Points on a hilly landscape, in no order, each with its height.
A ball rolls from a point to whichever of its 2 nearest points has the largest drop for the distance, and stops where none of them is lower. Distance is the straight distance between rows; heights are no part of it.
z_996 h=293: | -10 | -15 | -22 | -12 | -26 |  40 |   1 |  29 | -26 | -74 |   8 | -20 | -12 | -12 |  14 |  -8 |   4 | -48 |  14 |  24 | -32 |
z_27 h=237: |  11 | -10 | -20 |   6 |  -5 | -19 |  -8 |  23 |   3 | -28 | -39 | -24 |  -9 | -85 | -26 |  -2 | -25 | -40 |  -3 |  -5 |   9 |
z_777 h=243: |  18 |  23 |  54 |  -3 |  12 |  37 | -25 |  -2 | -14 |  14 |  13 | -16 |  11 |  -4 |   8 |  28 | -14 |  20 |  12 | -63 |  14 |
z_973 h=226: | -32 | -23 |  -5 | -16 |  22 |  15 | -23 | -21 |  27 | -38 |  25 |  31 |  -4 |  22 |  -6 |   3 |   7 |  -9 |  39 | -10 |  16 |
z_758 h=287: |  24 |  -6 | -26 |  38 |  10 | -27 |  -2 | -11 |  19 |  81 |  28 |  16 |  15 |  42 |  18 |  31 |   9 |  31 | -35 |  10 | -43 |
z_81 h=189: | -48 |  14 | -19 | -28 |  10 | -24 | -11 |  -4 |  14 |  -4 |   4 |   8 |  -8 |  -7 |  -2 |  12 | -15 |  15 |  -5 | -30 |  26 |
z_832 h=514: | -25 |   0 | -18 |   9 |  27 |  -2 | -59 |   7 | -14 |  -9 |  31 |   2 |  -5 |  92 |  80 |  27 |   4 |  20 | -29 |  21 | -20 |
z_2 h=223: | -40 |  -3 | -12 | -42 |  12 |   1 |   0 | -30 |  41 | -12 | -21 |  18 |  20 | -12 | -13 |   4 | -40 |  34 |   3 | -35 |  88 |
z_650 h=410: |  44 | -31 |  41 | -32 |  30 |  64 |   6 | -70 |  24 |  65 |  54 | -29 | -22 | -48 | -34 |   4 |   0 |  36 |  64 | -28 | -15 |
z_259 h=324: |  84 |  -8 |  35 | -23 |  -2 |  68 |  20 |   5 |  -5 |   6 |  -1 |   4 |  -3 | -28 | -50 | -25 |  13 |   5 | -26 |  26 |  25 |
z_923 h=231: |  10 |  26 |  28 |   2 | -23 |   1 | -79 |   0 | -20 |  37 |  34 | -26 |  28 | -19 |  17 |  40 |   6 |   0 |  -5 | -74 | -10 |
z_880 h=375: |  76 |  -4 |   3 |  -7 |  -9 |  60 |  32 |   6 |  30 |  52 |   9 | -30 |  40 | -70 | -39 | -14 | -41 |   5 |   9 | -37 |  -2 |
z_169 h=676: |  78 |  -4 |  27 |  25 | -17 |  31 | -35 |  60 | -35 | -32 |   6 | -41 |  21 |  22 |  23 | -30 | -30 | -21 | -38 |   3 | -74 |
z_176 h=290: | -34 |  54 | -21 |  -2 | -35 |   0 |  22 |  -3 |  36 | -19 |  41 | -18 |  47 |  55 |  -3 |   1 | -32 |  15 | -10 |   0 | -11 |
z_219 h=465: |  36 | -23 | -23 | -14 |  53 | -19 | -69 |   4 | -31 | -31 |  -3 |  -2 | -15 |  -5 |  17 |   7 |  29 | -46 | -16 |  -6 | -19 |
z_787 h=413: |  47 | -24 |  20 |   0 |  72 |  31 | -28 | -75 |  17 |  75 |   5 |   6 | -82 | -39 |  -4 | -20 |  37 |  42 |  41 |  17 |  16 |
z_713 h=266: | -31 | -47 |  14 |   3 | -10 |  -1 | -52 | -50 |  50 |  66 |  17 | -29 | -27 | -72 | -35 |  29 |  11 |   4 |  76 |   3 |   8 |
z_798 h=68: | -17 |  -1 |  -7 |  12 |  -9 |   7 |   1 | -27 |  27 |  33 |  -2 |  15 |  42 |  20 |  17 |  -6 |  -5 |  54 |  30 | -64 |  24 |
z_127 h=476: |  12 |  28 | -52 | -20 |   3 | -34 |  -1 |  24 | -27 |  -6 | -17 |  14 |  45 |   4 |  19 | -41 |   1 |   4 | -86 |  -3 |  25 |
z_585 h=501: | -52 |  25 |  -2 |  20 |   5 |  22 |  23 |  -6 |   1 |  13 |  28 |   3 | -14 |   0 |  62 |  36 |  24 |  31 |  48 | -19 | -16 |
z_192 h=92: | -40 | -19 |  52 |  21 | -56 |   9 |  10 |  10 | -15 |   4 | -23 |  18 | -26 | -61 |  20 |  20 |  17 |   9 |  16 | -13 |  30 |
z_45 h=527: |  16 |  -2 |  49 |  -8 |  13 | -22 | -14 | -45 | -11 |  28 | -22 |  15 |  33 |   2 | -71 | -55 | -23 |   8 |  15 | -65 |  39 |
z_643 h=242: |  -6 | -60 | -19 |   5 |   2 | -25 | -72 | -47 |  53 |  41 |  15 | -17 | -15 | -35 |  -6 |  54 | -21 | -15 |  38 | -23 |  11 |
z_465 h=338: |  35 | -19 |  48 |   8 | -15 |  38 |   3 | -49 |  36 |  49 |  39 |  12 |   6 |  25 | -22 |  11 |   1 |  19 |   9 |   2 |  18 |
z_964 h=471: | -39 |   0 | -24 |   3 |  21 | -51 | -10 | -12 |  -6 | -12 |  10 |  12 | -68 |  19 | -33 |  14 |  45 | -37 |   5 |  72 | -12 |
z_481 h=636: |  47 | -51 |  44 |  42 |  11 | -22 | -13 |  31 | -24 |  35 | -10 |  20 | -28 | -20 |   2 |  37 |  -6 | -32 | -30 |  42 |   0 |
z_265 h=383: |   9 |  -7 | -26 | -24 |  23 |  39 |  14 | -36 |  -2 |  -5 |  24 |   9 |   1 |   5 | -54 |  -1 |  64 | -32 |  42 |  18 | -44 |
z_746 h=409: | -10 |  19 | -18 | -26 |  -8 |  27 |  45 | -16 |  29 | -11 |  30 |  -7 | -17 |  26 | -75 |   0 |  21 | -30 |  22 |  47 | -27 |
z_354 h=265: | -36 |  24 | -11 |  40 | -21 | -41 | -16 | -30 |  54 |  79 |  11 | -20 | -20 |   3 |  15 |  41 |  11 |  27 |  13 |   8 | -20 |
z_917 h=533: |  -2 |  24 | -14 |  27 | -13 | -27 |  34 |   8 |  -9 |  40 | -49 |  32 |  30 | -14 |  30 | -20 |  18 |  58 | -26 | -58 |  17 |
z_220 h=130: | -28 |  53 | -21 | -38 |  48 | -49 |   0 | -22 |  50 |  12 | -29 | -41 | -53 | -26 | -17 |   6 | -34 |   3 |   3 | -21 |  60 |
z_662 h=437: |   4 |  61 |  -6 |  -9 |  29 | -47 |  75 |  33 |   5 |  38 | -37 | -27 |   2 | -10 |  -1 | -12 | -37 |  37 | -51 | -11 |  31 |
z_99 h=135: | -13 |  58 | -17 |  -2 |  48 |   5 | -39 |  20 | -17 |   0 |  39 | -49 | -16 |  57 |  40 |   5 | -19 |   7 | -10 |  -7 | -55 |
z_129 h=165: |  24 | -53 | -50 |   5 | -35 |   1 |  -5 |   5 |   4 | -14 | -30 |  69 |  -5 | -68 |  51 |  16 |  19 |   7 | -69 |  44 |  43 |
z_282 h=310: | -38 |  45 |  15 |   6 | -25 | -20 |   9 |   3 |  28 | -41 |  27 |  -8 |  28 | 104 |  11 | -31 | -52 |  36 | -24 |  38 |   8 |
z_699 h=614: | -19 | -40 |  -4 |  24 |  -5 | -78 |  21 |  16 |   3 | -23 | -49 |  11 | -38 | -42 | -33 |  11 | -18 | -60 |  -3 |  40 |  33 |
z_616 h=113: | -22 |  42 |  -1 |   7 |   6 | -35 | -52 |  27 | -29 | -19 |   0 | -31 | -11 |  17 |  28 | -16 |  -6 | -22 |  11 |  -3 | -44 |
z_674 h=131: | -61 |  41 | -31 |  16 | -12 | -46 |  15 |  18 |  38 | -41 | -31 | -11 | -23 | -13 |  53 |  -5 | -55 |   2 |  18 |  13 |  22 |
z_975 h=132: | -34 | -50 |  28 |   4 | -58 |  10 | -42 |   9 |  15 | -16 | -19 |  28 | -13 | -92 |   5 |  50 |  -4 |   4 |  16 |  -9 |  53 |
z_28 h=551: | -36 |  50 |   4 | -31 |  38 |  26 |  24 |  20 | -32 | -56 |  46 | -51 | -18 |  67 | -22 | -20 |   2 |  -5 |  10 |  13 | -56 |
z_18 h=479: |  -9 | -44 | -11 |  -6 |  57 | -27 | -35 | -16 | -51 |   6 |   9 |  16 | -16 | -31 |  -9 |  11 |  26 | -36 |  22 | -32 | -21 |
z_694 h=407: | -31 | -38 | -52 | -34 |  53 |  20 |  35 |  -2 | -30 | -69 |   0 |  24 |  -9 |  13 | -19 |  -3 |  11 | -44 |  29 |  18 |  -1 |
z_327 h=202: | -24 |  13 |  45 |  17 | -24 | -45 |  13 |  47 | -63 | -29 |  -5 |  21 |  -6 |  48 | -45 |  -4 |  35 | -27 | -38 |  46 | -25 |
z_167 h=28: |   0 |  36 |  33 |   8 | -29 | -11 | -21 | -40 |  40 |  47 | -36 | -11 |  37 | -20 |  -8 | -34 | -19 |  52 |  27 | -79 |  27 |
z_825 h=530: |  -9 |  17 | -49 | -31 |  53 |   3 |  31 |  40 | -53 | -18 |  38 |  -5 |  17 |  73 |   0 | -19 |  -1 |  26 | -50 |  14 | -29 |
z_970 h=73: |   0 | -38 | -30 | -15 |   6 |  28 |   1 |   7 | -13 | -77 |   9 |  54 |  11 |  61 |  37 |  -8 |   3 | -10 | -18 |  35 |  10 |
z_608 h=280: |  21 |   8 |  29 |   5 | -18 | -20 |   0 |   1 |  19 | -36 | -52 | -14 |   1 | -40 | -59 | -31 | -17 | -58 |  21 |  19 |   6 |
z_298 h=477: | -30 |  15 |   8 |  45 | -44 |  14 |  73 |  -5 |   1 |  31 |  21 |  32 |  47 |  14 |  10 |   9 |  15 |  23 |  44 | -11 | -44 |
z_62 h=574: |   2 | -30 | -37 |  -4 | -35 | -35 |  26 |   3 | -13 |  19 | -46 |  54 |  19 | -67 |  -9 | -13 |  22 |   0 | -13 |  -8 |  45 |
z_461 h=207: |  40 |  36 | -28 |  29 |  11 |  17 | -43 |  13 | -12 |  30 |   0 | -19 |  23 | -18 |  69 | -26 |  -1 |  11 |  -7 |   8 | -41 |
z_153 h=279: | -16 |   0 | -37 |  30 | -35 | -40 |  -5 | -24 |  41 |  62 |  30 |  -5 |   4 |  34 |  16 |  66 |  12 |  39 | -39 |  29 |   0 |
z_534 h=154: | -31 |  24 |  17 |  24 | -15 |  -3 |  45 |  68 | -56 | -53 |  -5 | -11 |  23 |  46 |  43 | -52 | -25 |  11 | -29 |  15 | -11 |
z_750 h=83: | -56 |  52 |  10 |  22 | -28 | -62 | -45 |  15 | -10 | -46 | -39 |  -7 |  -9 |   0 |  63 | -15 |   7 | -20 |  21 |  -7 | -18 |
z_203 h=183: | -36 |   2 |  33 |   2 | -40 | -20 |   6 |  53 | -82 | -45 |  10 |   0 |  12 |  27 |  14 | -11 |  -8 |  -7 | -50 |  24 | -29 |
z_839 h=424: |  69 |  25 |  -5 |  16 |   9 |  -2 |  36 | -11 |  -4 |  43 | -17 | -47 |  -9 | -39 | -46 | -10 |  -2 | -21 |  31 | -16 | -62 |
z_198 h=134: | -49 |  14 | -10 |  18 | -59 | -84 | -38 |   8 |   2 |  -5 | -57 |  -4 |   8 | -12 |  43 |  18 |   8 |  -4 | -16 | -17 |  17 |
z_983 h=235: |  20 | -22 |   5 |  23 | -61 |  -4 | -36 |   8 | -53 | -57 |   4 |  41 |  36 | -41 |  30 | -14 |  25 | -42 |  -3 |  -6 | -21 |
z_358 h=398: | -37 |  48 |  -1 | -20 |  30 | -60 |   7 |   5 |  -3 |  33 | -17 | -12 | -23 |  67 |   1 |  31 | -14 |  37 | -57 | -17 |  48 |
z_886 h=272: |  64 |   0 |  73 | -26 |   4 |  43 | -66 |  -7 |  -6 |  22 |  -3 |  -5 | -36 | -38 | -63 | -19 |  -7 |   9 | -17 |  -2 |  62 |
z_436 h=297: |  49 | -11 |  70 | -38 |   0 |  85 |  -7 | -25 |  21 |  28 |   3 | -16 | -34 | -33 | -66 |  -6 |  16 |  20 |   8 |  23 |  40 |
z_947 h=206: |  37 | -69 |  -8 |   6 | -33 |   0 | -20 |  -1 | -26 | -17 |   1 |  49 |  16 | -58 |  24 |  16 |  21 | -37 | -28 |  28 |   8 |
z_274 h=460: |   4 | -14 |  -9 |  19 | -62 |  27 |  78 |  10 |   7 |  -2 | -10 |  29 |  34 | -25 |   8 | -20 |  23 |   7 |  24 |  18 | -27 |
z_696 h=392: | -10 | -27 | -64 |   4 |  27 | -22 |  32 |  25 |  17 | -15 |  18 |   9 |  19 |   1 |  14 |  11 | -25 | -10 | -22 |  22 | -15 |
z_550 h=117: |  40 | -57 | -23 | -19 | -11 |  42 | -12 |   5 |  18 | -44 | -25 |  55 |   0 | -61 |  29 | -19 |  18 |  15 | -33 |  13 |  80 |
z_69 h=415: | -52 |  40 |   6 | -29 |  33 | -45 |  71 |  54 | -20 |  22 |  -4 | -26 | -14 |  24 |   0 |  23 | -32 |  26 | -58 |  -7 |  39 |
z_991 h=567: |  -3 |  32 | -19 | -54 |   9 | -24 |  20 |  -5 |  -8 |  -9 | -30 |  28 |  55 |  12 | -41 | -60 |  17 |   9 | -15 | -47 |  38 |
z_467 h=296: |  -2 | -41 |  43 |   6 |   7 |  24 | -15 | -71 |  59 |  62 |  25 |  -9 | -29 | -39 |  21 |  19 |  20 |   5 |  89 |  16 |   3 |
z_30 h=593: | -15 | -46 | -40 |   4 | -41 | -80 |  46 |  15 |  -7 |   1 | -31 |  33 | -17 | -77 | -13 |  27 |  -9 | -18 | -26 |  19 |  32 |
z_562 h=268: | -59 |  49 | -15 | -15 | -12 | -27 |   8 | -38 |  43 |  10 |  36 | -25 |  38 |  66 |  -2 |  23 | -41 |  30 |  31 | -51 | -21 |
z_712 h=552: |  -3 |  16 | -28 | -10 | -24 | -24 |  28 |  -5 |   7 |  -6 | -45 |  37 |  62 | -38 |   4 | -51 |  20 |  24 |  -9 | -50 |  35 |
z_428 h=332: | -31 | -50 |  -7 |  -6 | -51 |  -6 |  21 | -19 |  11 |  -8 |  -4 |  36 |  45 | -23 | -83 |   0 |  12 | -59 |  48 |   3 | -21 |
z_984 h=352: |  41 |  -6 |  48 |  21 |  25 |  36 |  10 | -45 |  15 |  47 | -12 |  12 | -38 |   2 | -32 | -20 |   5 |  23 |  17 |  14 |  -4 |
z_19 h=436: |  53 |  -8 |  18 |  -2 |  70 |   3 | -49 | -34 |   4 |  60 |  -3 | -17 | -55 | -25 |  20 |  21 |  22 |  12 |  10 | -13 |  20 |
z_672 h=496: |  -7 |  -5 |   6 |   9 |  40 | -40 | -31 | -35 | -32 |  38 | -48 |  23 |  -4 | -36 | -29 | -19 |  32 | -24 |  24 | -30 |   6 |
z_287 h=442: |  44 | -37 | -32 |  10 | -63 |  31 |  84 |  23 |  21 | -10 |  -7 |  36 |  75 | -13 | -16 | -21 | -10 |  10 | -23 |   2 | -18 |
z_771 h=655: |  69 | -42 |  33 |  13 |  26 |  50 | -35 | -22 | -18 |   9 |  52 |   8 |  -2 |  27 |   2 |  19 |  41 | -44 |  -8 |  50 | -52 |
z_128 h=204: |  36 |   1 |  35 |  54 | -10 |   2 |  -4 |   2 |  44 |  11 | -29 | -15 |  -1 |  -7 |  -7 |  11 | -52 |  -5 |  14 |  -7 |  17 |
z_351 h=367: | -16 |  11 | -60 | -25 |  26 | -25 |   8 |  14 |  33 | -42 |   1 |  -3 |  12 |  45 |   1 |  -8 | -54 | -17 | -47 |  42 |   6 |
z_700 h=336: | -40 |  44 | -38 | -21 |   8 | -49 |  16 |  22 |  17 | -39 |  12 | -20 |  36 |  95 |  25 | -51 | -62 |  -5 | -54 |  31 |  -1 |
z_453 h=671: |  57 | -24 | -23 |  25 |   0 |  17 |  -3 |  60 | -36 | -58 |  16 | -49 |  -7 |  19 |   6 | -13 |  -2 | -46 | -25 |  50 | -76 |
z_310 h=136: | -34 |  35 |  13 |  -4 | -38 | -86 | -27 |  -1 |  29 |  27 | -83 | -14 |   0 | -31 |  -6 |   4 |   7 |  14 | -25 | -24 |  61 |
z_251 h=75: | -17 |  34 |  29 |  25 | -40 | -45 | -45 | -21 |  44 |  42 | -56 |  -9 | -15 | -25 |   8 | -23 |  -7 |  41 |  30 | -32 |  39 |
z_842 h=72: |  35 | -34 |  -7 | -23 |  18 |  61 |   6 |  -3 |  14 | -68 | -35 |  35 | -16 |  -1 |  17 | -19 | -22 |  15 | -33 |   7 |  80 |
z_575 h=174: |  13 |   3 |  81 |  28 | -11 |  18 |  45 |  10 |  20 |  15 | -43 | -16 | -28 | -30 | -23 |  13 | -52 |  11 |   6 |   3 |  53 |
z_818 h=137: |  -6 | -13 |  62 |   5 | -24 |  26 |  28 |   5 |  13 |  29 | -35 |   7 | -28 | -83 | -14 |  -3 | -10 |  37 |  36 | -15 |  56 |
z_277 h=513: | -11 | -18 |  46 | -11 |   6 | -30 |  -8 |   0 | -46 |   8 | -35 |  19 |  17 | -32 | -61 | -17 |   0 | -29 |  10 | -64 |  28 |
z_211 h=173: |  18 |   3 | -33 |  42 |   7 |   4 |  28 |  21 | -35 |   8 |  29 |  15 |  51 |  66 |  42 | -12 |   9 |  14 |  -1 |  -6 | -69 |
z_640 h=147: |  14 |  19 |  -1 |  -1 |  30 |  43 | -29 |  34 | -34 | -18 |  64 | -55 |  27 |  71 |  33 | -21 |  -9 |  25 | -18 | -19 | -64 |
z_513 h=349: | -18 |  64 |   8 |  -6 |  22 | -50 |   6 |  -7 |  -1 |  34 | -26 | -20 | -45 |  12 | -17 | -16 |  28 |  11 | -34 |  27 |   5 |
z_797 h=512: | -19 |   6 |  32 |  27 |  16 |  39 |   1 |   2 | -38 |  26 |  -2 |  18 | -19 | -31 |  83 |  22 |  38 |  35 |  35 | -56 | -12 |
z_59 h=577: | -29 |  17 |  12 | -22 | -31 |  67 |  24 |  45 | -23 | -72 |  34 | -84 |   1 |  34 |   1 |  -7 | -25 | -10 |  18 |  -9 | -39 |
z_332 h=323: |  19 |  -8 |  37 |  23 |  -7 |  30 | -20 | -58 |  47 |  53 |  28 | -10 | -19 |  32 |  22 |  25 |   2 |  38 |  63 |   5 | -27 |
z_382 h=255: | -19 | -14 |  22 |   6 | -20 |  25 | -14 | -10 |  44 | -25 |  12 |  17 | -30 |  16 | -37 |  20 | -19 |  -3 |  33 |  35 |  50 |
z_483 h=355: |  14 | -16 | -41 | -36 | -33 |  19 |  16 | -18 |   0 | -14 |   8 |  17 |  31 | -21 | -49 | -21 |  44 | -63 |  21 |   7 | -41 |
z_864 h=261: |  -1 |  11 |   5 | -12 | -38 |  -7 | -39 |  29 | -55 | -89 |  -6 |  -1 |  24 | -19 | -18 | -28 |  21 | -64 |  -2 |  20 | -30 |
z_727 h=663: |  47 | -53 |   0 |  40 |  16 |  24 |   1 |  11 | -37 | -30 |  21 |  -4 | -12 |  37 |  40 |   1 |  33 | -54 |  -2 |  53 | -66 |
z_666 h=319: |  17 |  25 | -15 |  14 |  35 | -27 |   1 | -17 |  -4 |  20 |  -9 |  20 | -35 |  28 |  21 |  -5 |  30 |   3 | -13 |  31 | -23 |
z_912 h=114: |  -9 |  -1 | -11 |  30 | -11 |   2 |  17 |  22 | -34 | -60 | -12 |  41 |  20 |  33 |  51 | -31 |  -6 |  10 | -14 |  28 | -23 |
z_403 h=48: | -13 |  41 | -12 |  -4 |  16 | -54 | -11 |  10 |  48 | -22 | -44 | -35 | -29 | -20 |   9 |  -8 | -51 | -22 |  -4 |  11 |  23 |
z_600 h=641: |  40 | -27 |   9 |  29 |   9 |  -9 |  12 |  33 | -47 |  28 |  37 |  12 | -43 | -14 | -13 |  34 |  36 | -41 | -53 |  50 | -17 |
z_678 h=224: |  21 | -21 |  33 |  23 |   4 |   0 | -51 | -15 |  45 |  30 |   7 | -31 | -11 | -22 |  11 |  52 | -63 | -16 |  12 | -22 |  20 |
z_91 h=523: |  -2 |  -3 |  25 |  35 |  -9 |   6 |  51 |  11 | -32 |  39 | -25 |  18 |  26 | -35 |  47 |  14 |  17 |  40 |  21 | -63 |  11 |
z_95 h=193: | -48 |  44 | -32 | -59 |  14 | -17 | -13 | -29 |  73 |  14 | -39 | -22 |  -5 | -24 |  -9 |   9 | -16 |  44 | -10 | -30 | 101 |
z_635 h=450: |  49 |   2 |   8 | -17 |  60 |  18 | -83 | -33 |  -7 |  15 |  32 | -16 | -36 |   0 |  -1 |  -3 |  14 | -29 |   0 |  -9 |  -3 |
z_108 h=158: |  21 | -18 |  -4 |  26 |  11 |  44 |  12 |  29 | -35 | -26 |  57 |  -3 |  58 | 103 |  42 | -11 | -31 |  11 |   0 | -13 | -65 |
z_994 h=225: |  15 |  31 |   9 |  33 | -28 |  13 | -75 |  22 | -18 |   5 |   5 | -25 |  43 |  -2 |  64 |   7 |  -8 |   1 | -11 | -50 | -31 |
z_166 h=494: | -66 |  -6 |  -7 | -15 |   8 | -14 | -25 | -24 | -29 | -23 |  26 |  27 | -46 |  38 |   6 |  35 |  42 |  -6 |   8 |  44 |   2 |
z_881 h=298: |  37 |  28 | -29 |  28 |  -1 | -35 | -27 | -14 |   9 |  36 |  -5 |  -2 |  25 |  52 |  23 |  -9 |  29 |  23 | -45 |   1 | -14 |
z_961 h=564: | -30 |  35 |   1 | -53 |  -9 |  78 |  32 |  27 | -26 | -47 |  34 | -37 |  -9 |  33 | -24 | -15 |  38 |  -4 |   6 |  -8 | -34 |
z_181 h=330: | -52 |  15 | -29 | -29 | -23 |   9 |  27 |  31 | -24 | -87 |  46 |  -7 | -23 |  11 |   8 |  -5 |  35 | -20 |  10 |  50 | -27 |
z_619 h=139: | -47 |  34 | -37 |  39 | -23 | -19 | -36 |   0 |  38 | -56 | -27 |  -1 |  -4 |  -7 |  84 |  -8 |  -2 |   8 |  27 |  12 |   5 |
z_591 h=379: | -17 |  59 | -24 | -24 |  36 | -46 |   7 | -10 |  -6 |  38 | -37 |  -4 | -41 |   4 |  28 |   5 |  36 |  46 | -36 | -30 |  47 |
z_423 h=412: |  34 | -67 | -64 |  27 |   1 |  -2 |  35 |  -5 |  31 |   9 |   2 |  39 |  16 | -14 |   6 |   8 |   0 | -22 | -21 |  38 | -19 |
z_986 h=239: | -18 | -15 |  13 |  -3 | -30 |  -8 | -57 | -27 |  20 |  60 |  45 | -14 |  31 |   0 | -13 |  56 | -16 |  27 |  30 | -56 |   7 |
z_681 h=240: | -11 | -33 |  48 |  20 | -35 |  33 |   9 | -14 |   3 | -40 |   3 |  28 | -31 |  49 | -32 |  33 |   7 | -14 |  -1 |  50 |   0 |
z_543 h=312: | -26 | -18 |  19 | -19 | -11 | -37 |  27 |  -5 |  -7 | -21 | -26 |   8 |  -2 | -25 | -79 | -14 |  13 | -58 |  40 |   6 | -21 |
z_833 h=439: | -31 |  20 | -45 | -32 |  17 | -39 |  34 | -15 |  35 |  -1 |   9 | -15 | -46 | -11 | -62 |   6 |  29 | -48 |  19 |  58 | -33 |
z_722 h=435: |  33 |  -5 |  -4 | -27 | -12 |  57 |  19 | -52 |  45 |  85 |  30 | -24 |  19 | -36 | -13 | -15 |  15 |  66 |  65 | -24 |   8 |
z_180 h=190: |  62 |  -4 | -18 |  24 |  -4 |  21 |  -3 |  25 | -27 |  34 |  20 |  16 |  62 |   9 |  73 | -14 |  10 |  15 | -25 |  -9 | -53 |
z_648 h=257: |  55 |  -6 |  52 | -11 |  17 |  52 | -67 | -12 |  -4 |  42 |  -3 |  -9 | -18 | -41 | -11 |  17 | -26 |  36 | -16 | -43 |  44 |
z_414 h=428: |  32 | -62 | -62 |  17 | -15 |  10 |  91 |  23 |  16 |   4 | -20 |  51 |  38 | -52 | -15 |   0 | -24 |  -9 | -25 |   0 |   6 |
z_869 h=648: |  59 | -26 |  26 |  -1 |  49 |  28 |  21 |  -6 | -33 |  24 |  38 |   7 | -31 |  26 | -21 |  26 |  28 | -10 | -20 |  51 | -29 |
z_725 h=250: | -36 |   0 | -12 |  24 |  -3 | -30 | -15 | -27 |  38 |  40 |  29 | -23 |   2 |  34 | -11 |  53 | -30 |   7 |  35 | -28 | -13 |
z_690 h=521: | -12 |   6 | -50 | -17 |  43 |  13 | -26 |  18 |  -8 | -21 |  30 |  11 |  26 |  99 |  41 | -23 |  -7 |  40 | -61 |  22 |  -2 |
z_209 h=400: |  33 |  26 | -11 | -14 |  23 |  31 |  34 |   9 |  23 |  18 | -14 | -28 |  28 | -41 | -40 | -31 | -22 | -10 |  33 | -36 | -29 |
z_784 h=629: |   3 | -23 |  20 |  31 |  -4 | -56 | -30 |  23 |   5 |   7 | -35 |  16 | -44 | -43 | -24 |  50 | -17 | -22 | -28 |  20 |  37 |
z_283 h=222: | -30 |  -5 |  68 |  -4 | -32 |   4 |   1 |  23 | -49 | -58 |   1 |   3 | -38 |  35 | -53 |  26 |  26 | -30 |   4 |  38 | -12 |
z_16 h=589: | -18 |   6 |  10 | -11 | -18 |  20 |  49 |  32 | -31 | -56 |  14 | -50 |  31 |  49 | -32 |  -7 |   4 | -50 |  36 |  -3 | -65 |
z_835 h=544: |  -8 |  10 |  10 | -49 |  22 |  -1 |  -8 | -49 |  19 |  11 | -35 |  40 |  26 |  20 | -61 | -65 |  -1 |  26 |  19 | -32 |  77 |
z_6 h=351: |  85 | -27 |  18 | -16 |  -9 |  99 |  36 |   7 |  51 |  12 |   1 | -13 |  16 | -65 | -32 | -33 | -10 |  -6 |  -3 |  -1 |  20 |
z_204 h=489: | -35 |  41 |  26 |  16 |  -7 |   9 |  55 |   5 | -25 |  12 |  18 |  -1 |   3 |  38 |  16 |  20 |  17 |  27 |  25 |  -5 | -34 |
z_519 h=182: | -22 | -40 | -20 |   0 | -38 | -12 | -41 |  24 |   4 | -56 | -34 |   9 | -13 | -93 |  20 |  28 | -41 | -44 |  23 |   3 |  32 |
z_687 h=380: |  56 | -40 |  51 |  -6 |  41 |  45 |   9 | -65 |  17 |  55 |  15 | -11 | -48 | -11 | -25 | -35 |  24 |  11 |  78 |  11 | -15 |
z_222 h=507: | -44 |  -4 |  12 |  23 |  40 |  -6 | -16 |   2 | -28 | -16 |  40 |  13 | -41 |  59 |  41 |  45 |  13 |  10 |  17 |  15 | -27 |
z_307 h=25: |  15 | -41 | -36 | -43 |  36 |  68 |  -1 |  11 | -27 | -73 |   2 |  29 |   4 |  22 |  29 | -19 |  11 |   0 | -37 | -11 |  46 |
z_447 h=368: | -77 |   0 | -43 | -45 |  16 |  12 |  24 |   2 | -27 | -66 |  29 |   4 |  12 |  24 |  15 |   5 |  11 |  -7 |   5 |  12 |   1 |
z_811 h=456: |  32 |  59 | -10 | -34 |  16 | -42 |  25 |  40 |  -7 |  19 | -40 | -25 |  44 |  -4 | -13 | -48 | -26 |   2 | -70 | -25 |  24 |
z_22 h=540: | -40 |  16 | -29 | -23 |  20 |  21 |  55 |  53 | -39 | -29 |  39 | -38 | -18 |  69 |  12 |  10 | -22 |   5 | -23 |  21 | -60 |

Call two points neighbours if one is among the 2 nearest of the other. Go from one point of each pair to the other, from neighbour to neighbour, staying as low as possible. Name the highest point that can't be avoided.
z_307, z_167 -> z_382
z_167, z_192 -> z_991
z_750, z_167 -> z_310
z_750, z_403 -> z_619

Where does a ball stop that starts at each point below?
z_222 -> z_192
z_994 -> z_750
z_917 -> z_750
z_662 -> z_750
z_687 -> z_192
z_991 -> z_192
z_447 -> z_307
z_722 -> z_192
z_453 -> z_750

For each start below, name every point that the ball comes to, in order.
z_28 -> z_22, z_825, z_690, z_832, z_222, z_166, z_964, z_833, z_746, z_265, z_483, z_428, z_543, z_608, z_27, z_519, z_975, z_192
z_787 -> z_687, z_984, z_465, z_332, z_467, z_713, z_643, z_678, z_128, z_575, z_818, z_192
z_650 -> z_687, z_984, z_465, z_332, z_467, z_713, z_643, z_678, z_128, z_575, z_818, z_192
